Points, in no order, along strands that fork and pass close to each other.
In the rows, 128 means zero.
Points whose rows are less than 94 apart are linked; no others are. Some points are linked to none.
Tugal: [199 150  80 174 108 145 146 108 153 144 156 149 110 137 151 103 112 132
 100 112 141 148]
faru: [ 60  84 132  85 127  66 151 138 106 140 150  98  98 115 154 159 125 110
 158 115  68 120]
kas: [128 132 135 136 135 157 132 127 146  86  90 133 204 120  90 142 144 123
 138 157 163 107]
Vav: [ 94 107 144  62 123  86 103 130 116 145 109 105  89 111 182 163 144 123
 153 118 113 110]
kur: [135 110  95 102 145 132 146 148 123 140 108 116 152 152 109 108 123  94
  92 124 118 111]
maz: [ 73 101 120  72 123  82 152 132 131 139 135  88 118 119 117 177 123 113
 179 125  84  83]
Dizur: [ 96 111 117  88 129  83 160 103 138 119 126  98 122 117  93 136 110 152
 111 131  91  80]
redi: [123 145 142 107 108 122 120 127 156  95  86 134 154 140 102  93 123 142
 114 133 127 104]
Zolu: [141 155 164  80  97 125  92 114 153 108  86 136 142 113 111 107 119 154
 139 119 117  97]
Zimo: [ 95 161  97 114 158  93 164 111  50 150 176 111 123 147 114 110 132  70
 113 139  92 147]
raz: [171 102 108 204 133 180 147 102 169 101 160 186 163 150 113  93  95 145
 130 128 140 158]
teka: [156 143 108 163 138 149 136 153 153 124 128 124 138 163 121  95 127 120
 102 123 134 148]
dosov: [189 157 141 123 109 199  97 122 146 126 130 168 138 128 176 133 130 134
 147  87 129 143]
zat: [173 122  80 191  89 128 145  61 160 145 146 174  91 124 100  82  81 168
 129 101 173 160]
fetu: [121 113 182 104 115  62  83 105 117 155 141 117  58  99 170 111 126 172
 164  89 119 149]
vof: [129 123 158 178 165 162 122 154 135 106 128 105 140 130 119 129 160 117
 110 157 115 133]
pada: [109 156  62 136 150 102 177 108  68 152 164 151 150 170  93  98  98  88
  74 137 158 159]
tigop: [ 85 110 126 146 189 125 148 154  80 142 142 119 137 140  54 145 112 107
  64 128 102 136]
Ralov: [141 156 177  97  97 166  66 140 123 115 111 154 136 108 190 151 149 113
 194 131 135 120]
pinu: [104 115 190 121 101 102  97 130 143  97 118 117 100 105 176 114 160 140
 160 128 108 137]
Befev: [195 165 111 156 114 151 114 109 122 142 156 141 105 143 159  90 126 120
  96 118 136 140]
Lenu: [ 80  94 123 122 155  77 165 112 115 128 134 101 128 119  47 132 105 157
  88 137  91 106]
rizin: [148 132 140 115 130 169 123 138 140 115 111 109 154 122 161 143 177 105
 152 129 146 115]
pez: [120 139 206 111 101  93  76 117 114 130 119 130  78 105 183 104 142 146
 145 104 107 149]
vaz: [149 100  79 219 152 140 168 132 137 152 136 151 138 155  77 146  98 156
  78 127 173 176]
Pivi: [ 91 107 155  76 118  55 100 130 105 168 134 117  50 108 169 143  97 156
 155  83 102 150]
girep: [127 124 114 174 137 164 150 148 140  97  94 148 177 148  98 129 122 148
  83 152 154 142]
bamo: [125 141 169  89  98 106  95 109 160 113 117 108 115 100 133 145 136 160
 213 141 124  87]
zanu: [109 132 131  42 131 112  98 135 104 160 115 131 112 115 163 161 132 109
 127  93 100 102]
Falas: [107 132 157  66 109  94  72 142 124 124 102 128  96  89 187 173 137 132
 168 132 131 112]
kufe: [145 185 141 107 137 130  96 124  83 163 145 129  77 127 159  96 147 121
  95 107 129 149]
tima: [144 167 170 119 121 132 108 108 127 101 134 134 126 120 151  78 158 134
 106 112 109 131]
puf: [116 127 140 138 137 137 130 132 149  81  87 131 176 135  90 114 135 141
 106 151 136 115]
vumit: [112 130 187 130 111 145  99 143 150  73 133 129 136 117 165 108 156 118
 166 139 105 132]
nuliz: [129 136 174 148 119 191 126 129 150  78 136 136 158 139 137  98 140 111
 158 145 101 122]
Git: [153 111 128 185 163 204 128 140 157  99 142 131 149 133 118 127 140 133
 123 148 131 129]
seten: [168 125 105 141  96 185 142 117 158 109 107 152 180 135 128 117 126 123
 129 129 176 102]
Kifeb: [169 118  65 169 151 149 177 135 119 154 162 114 121 129 127 129 142 118
  93 126 125 163]
Foguk: [124 124 117  67 133 105 120 141 141 133 102 111 157 134 114 140 135 100
 124 130 116  86]
zag: [167 130 122 171 118 201 150 101 181  97 160 186 159 160 146 115  98 124
 152 124 115 139]
ber: [176 140  78  99 110 161 135 133 141 148 104 136 152 144 153 156 120 105
 114 122 147  99]
bev: [172 112  84 163 106 176 156 120 172 119 120 155 148 133 124 119 115 143
 107 115 170 121]
Ritek: [140 126 148 159 137 140 119 149 122 112 139 105 118 127 167 104 164 109
 115 148 112 149]
namet: [169 121  83 162  85 170 155  94 184 119 118 179 134 131 130 124  92 164
 135 101 165 143]
pogi: [ 66 100 128  89 138  71 130 144  88 145 144 113  86 126 174 132 133  91
 140 109  87 152]
tebiv: [158 148 120 138 102 179 136 128 144  94 106 151 197 123 107 133 137 105
 158 156 178  88]
Ninos: [161 119 119 166 143 198 122 140 169 102 161 133 126 130 155 115 149 123
 144 126 133 129]
desus: [181 127  52 159 125 131 172 112 122 161 155 135 117 135 119 121 105 120
  93 115 132 155]
gibiv: [170 137 128 142 121 147 118 145 118 145 141 112 111 137 183 110 149 103
 116 123 123 142]
fidol: [103 173  62 122 152 127 173 103  50 159 187 137 131 159 103 102 104  72
 100 128 124 150]
pugi: [ 95 112 151 136 172 104 134 146 146 119 109  83 131 125  76 155 136 154
 118 154  93 120]
Benu: [121 154 212 117 114 118  61 129  86 171 117 135  82 100 173 112 142 147
 124  88 118 146]
rab: [128 159 105 140 136 122 153 113 103 126 125 137 130 148 107  66 132 127
  65 130 163 141]
Reku: [155  74 113 207 143 193 141 123 160 104 131 183 174 148  94 121  98 160
 115 137 173 148]
neso: [160 149 158 108 114 169  75 148 133 120 115 149 125 128 194 131 148 124
 150 110 118 149]
Bem: [139 115  96 201 143 155 174 138 127 123 114 147 155 162  98 120 117 154
  68 141 166 169]
Toz: [121 154 137  99 112 109  89 152 135 111 112 103 148  99 123 155 154  97
 194 173 140  89]
bul: [100 108 160 139 161 128 116 153 148 106 113  89 137 115 116 158 163 131
 137 160 107 118]
dis: [140 149 126  73 134 149 103 138 116 155 108 127 109 128 171 143 147 117
 108 100 121 113]
tem: [ 98 127 124 109 156  75 149 129 103 143 134  88 117 143 108 108 141 111
 114 132  78 139]
Kazaf: [115 126 133  91 127 103 114 138 154 117 102  89 154 110  93 147 144 121
 176 151 126  85]
pud: [124 112 158 105 133  75 110 113 157 135 130  91 101 127 130 111 135 146
 152 114  98 108]
dake: [ 92 167 124  92 144  87 145 112  66 164 153 102  93 143 131 103 133  95
 112 116  90 139]
Zasu: [146 117  79 135 149 124 151 147  89 154 147 121 138 153  98  86 113  87
  79 127 118 141]
didup: [ 78 120 128 132 191  86 152 129  78 146 153  99 120 141  68 126 128 112
 103 142  78 150]
Nugut: [119 135 175 107 110 130 113  88 165  83 126 119 149 110 103 125 129 149
 215 149 112  83]
Das: [ 92  81 173 118 113  70 108 129 139 106 112 103  91  90 176 139 143 148
 172 138 120 149]
nise: [117  91 104 191 140 178 142 171 133 127 112 164 155 143  77 190  87 155
  69 148 180 133]
rogaf: [ 81 100 133 125 159 109 152 141 119 117  95 114 152 128  43 165 109 149
  89 154 108 114]
Gudav: [133 165 160 103 101  76  86  97 145 118 136 118 126 100 120 160 140 144
 252 150 154  85]
Piti: [125 159 160 124 139 100 126 104 120 115 141 106 116 122 117  75 168 131
 101 114 120 139]
Bili: [176 153 116 100 115 172 114 129 122 166  96 143 123 143 157 133 124 122
  94 105 131 111]
Dumos: [146 106  63 206 121  98 167  75 156 157 149 152  98 129  81 104  87 158
 121 126 179 175]
Zefil: [169 178 143 105 100 185  88 126 130 114 130 156 164 109 159 149 147  94
 200 134 162  98]
Sus: [124 146 154  85 101 123  75 149 127 112 100 123 124  98 176 159 157 108
 190 154 136 111]
Naze: [ 93  88 106 169 157 153 153 175  96 138 111 157 148 157  67 169  87 141
  44 140 164 138]
Zumod: [130 171 181  87 100 155  91 100 150  95 105 149 158 121 119 112 127 127
 184 130 128  82]
Kisi: [138  93  55 120 134 153 156 155 126 138 112 141 161 156 108 135 102 110
  90 128 143 124]
gamet: [ 96  86 159 110 115  69 112 135 155 105 124  91 112  86 151 168 150 149
 194 149 124 117]
Leze: [ 95  89 120  83 102  56 148 124 142 141 147  98  97 103 169 203 110 163
 206 123 132 118]
ral: [109 124  95 161 150 124 167 128  98 131 113 141 150 162  91  89 120 136
  59 137 171 148]
dibon: [ 84  94 131  98 113  67 144 146 145 128 143  80 110  94 132 189 129 148
 191 151 109  99]
pev: [ 85 115 122  95 133 102 127 176 101 140 145 103  89 128 167 124 146  84
 118 116  96 131]
vako: [152 180 182 123 116 142  77 134  83 178 120 136  96 112 170 114 146 136
  92  93 115 150]
sok: [116 168 142  88 130 102 117 127  73 168 134 111  72 132 157 103 139 113
  98 111  97 133]
Pemo: [145 143 154 144 110 212 132 127 162  88 151 169 170 147 152 120 122  98
 175 137 113 113]
radek: [156  99  52 205 132 126 181 109 146 160 142 144 117 138  89 140  92 152
  95 126 147 158]
Zama: [ 96 113 115 154 169 143 146 166 107 130 117 127 154 138  60 151 106 132
  57 148 119 136]
Gik: [117 116 148  89  77  74 118 111 143 146 140 118  82  87 180 206 108 176
 217 118 161 106]
nel: [123 171 119 121 149 103 152 107  92 135 148 114 121 136 114  81 150 105
  74 119 143 135]
tanis: [122  68  87 225 143 126 154 137 127 170 143 170 126 144  70 154  83 171
  85 119 193 182]

A fork is a point with three links, a tip a point with one. Leave the first point through the second and follow the links. Name the first fork or tip that comes.
ber; Bili => Sus
pinu; vumit => Reku
Gudav; bamo => puf
Reku; raz => pinu

Follow the links from the first point to the second, and from the first to the third. Name the last point that the two ways share.
rab; Zumod; seten => puf
rogaf; Reku; Gik => pinu
Dumos; kufe; nise => Zama
zanu; kur; dosov => Sus
fetu; pada; rogaf => dake

A fork is a point with three links. Follow the links from the first point to the second and name the forks in between, in order.
kur; zanu => Sus
Befev; tebiv => desus, radek, vaz, Bem, puf
Zolu; nise => puf, Bem, vaz, radek, desus, vof, rogaf, Zama
pada; radek => dake, Zama, rogaf, vof, desus
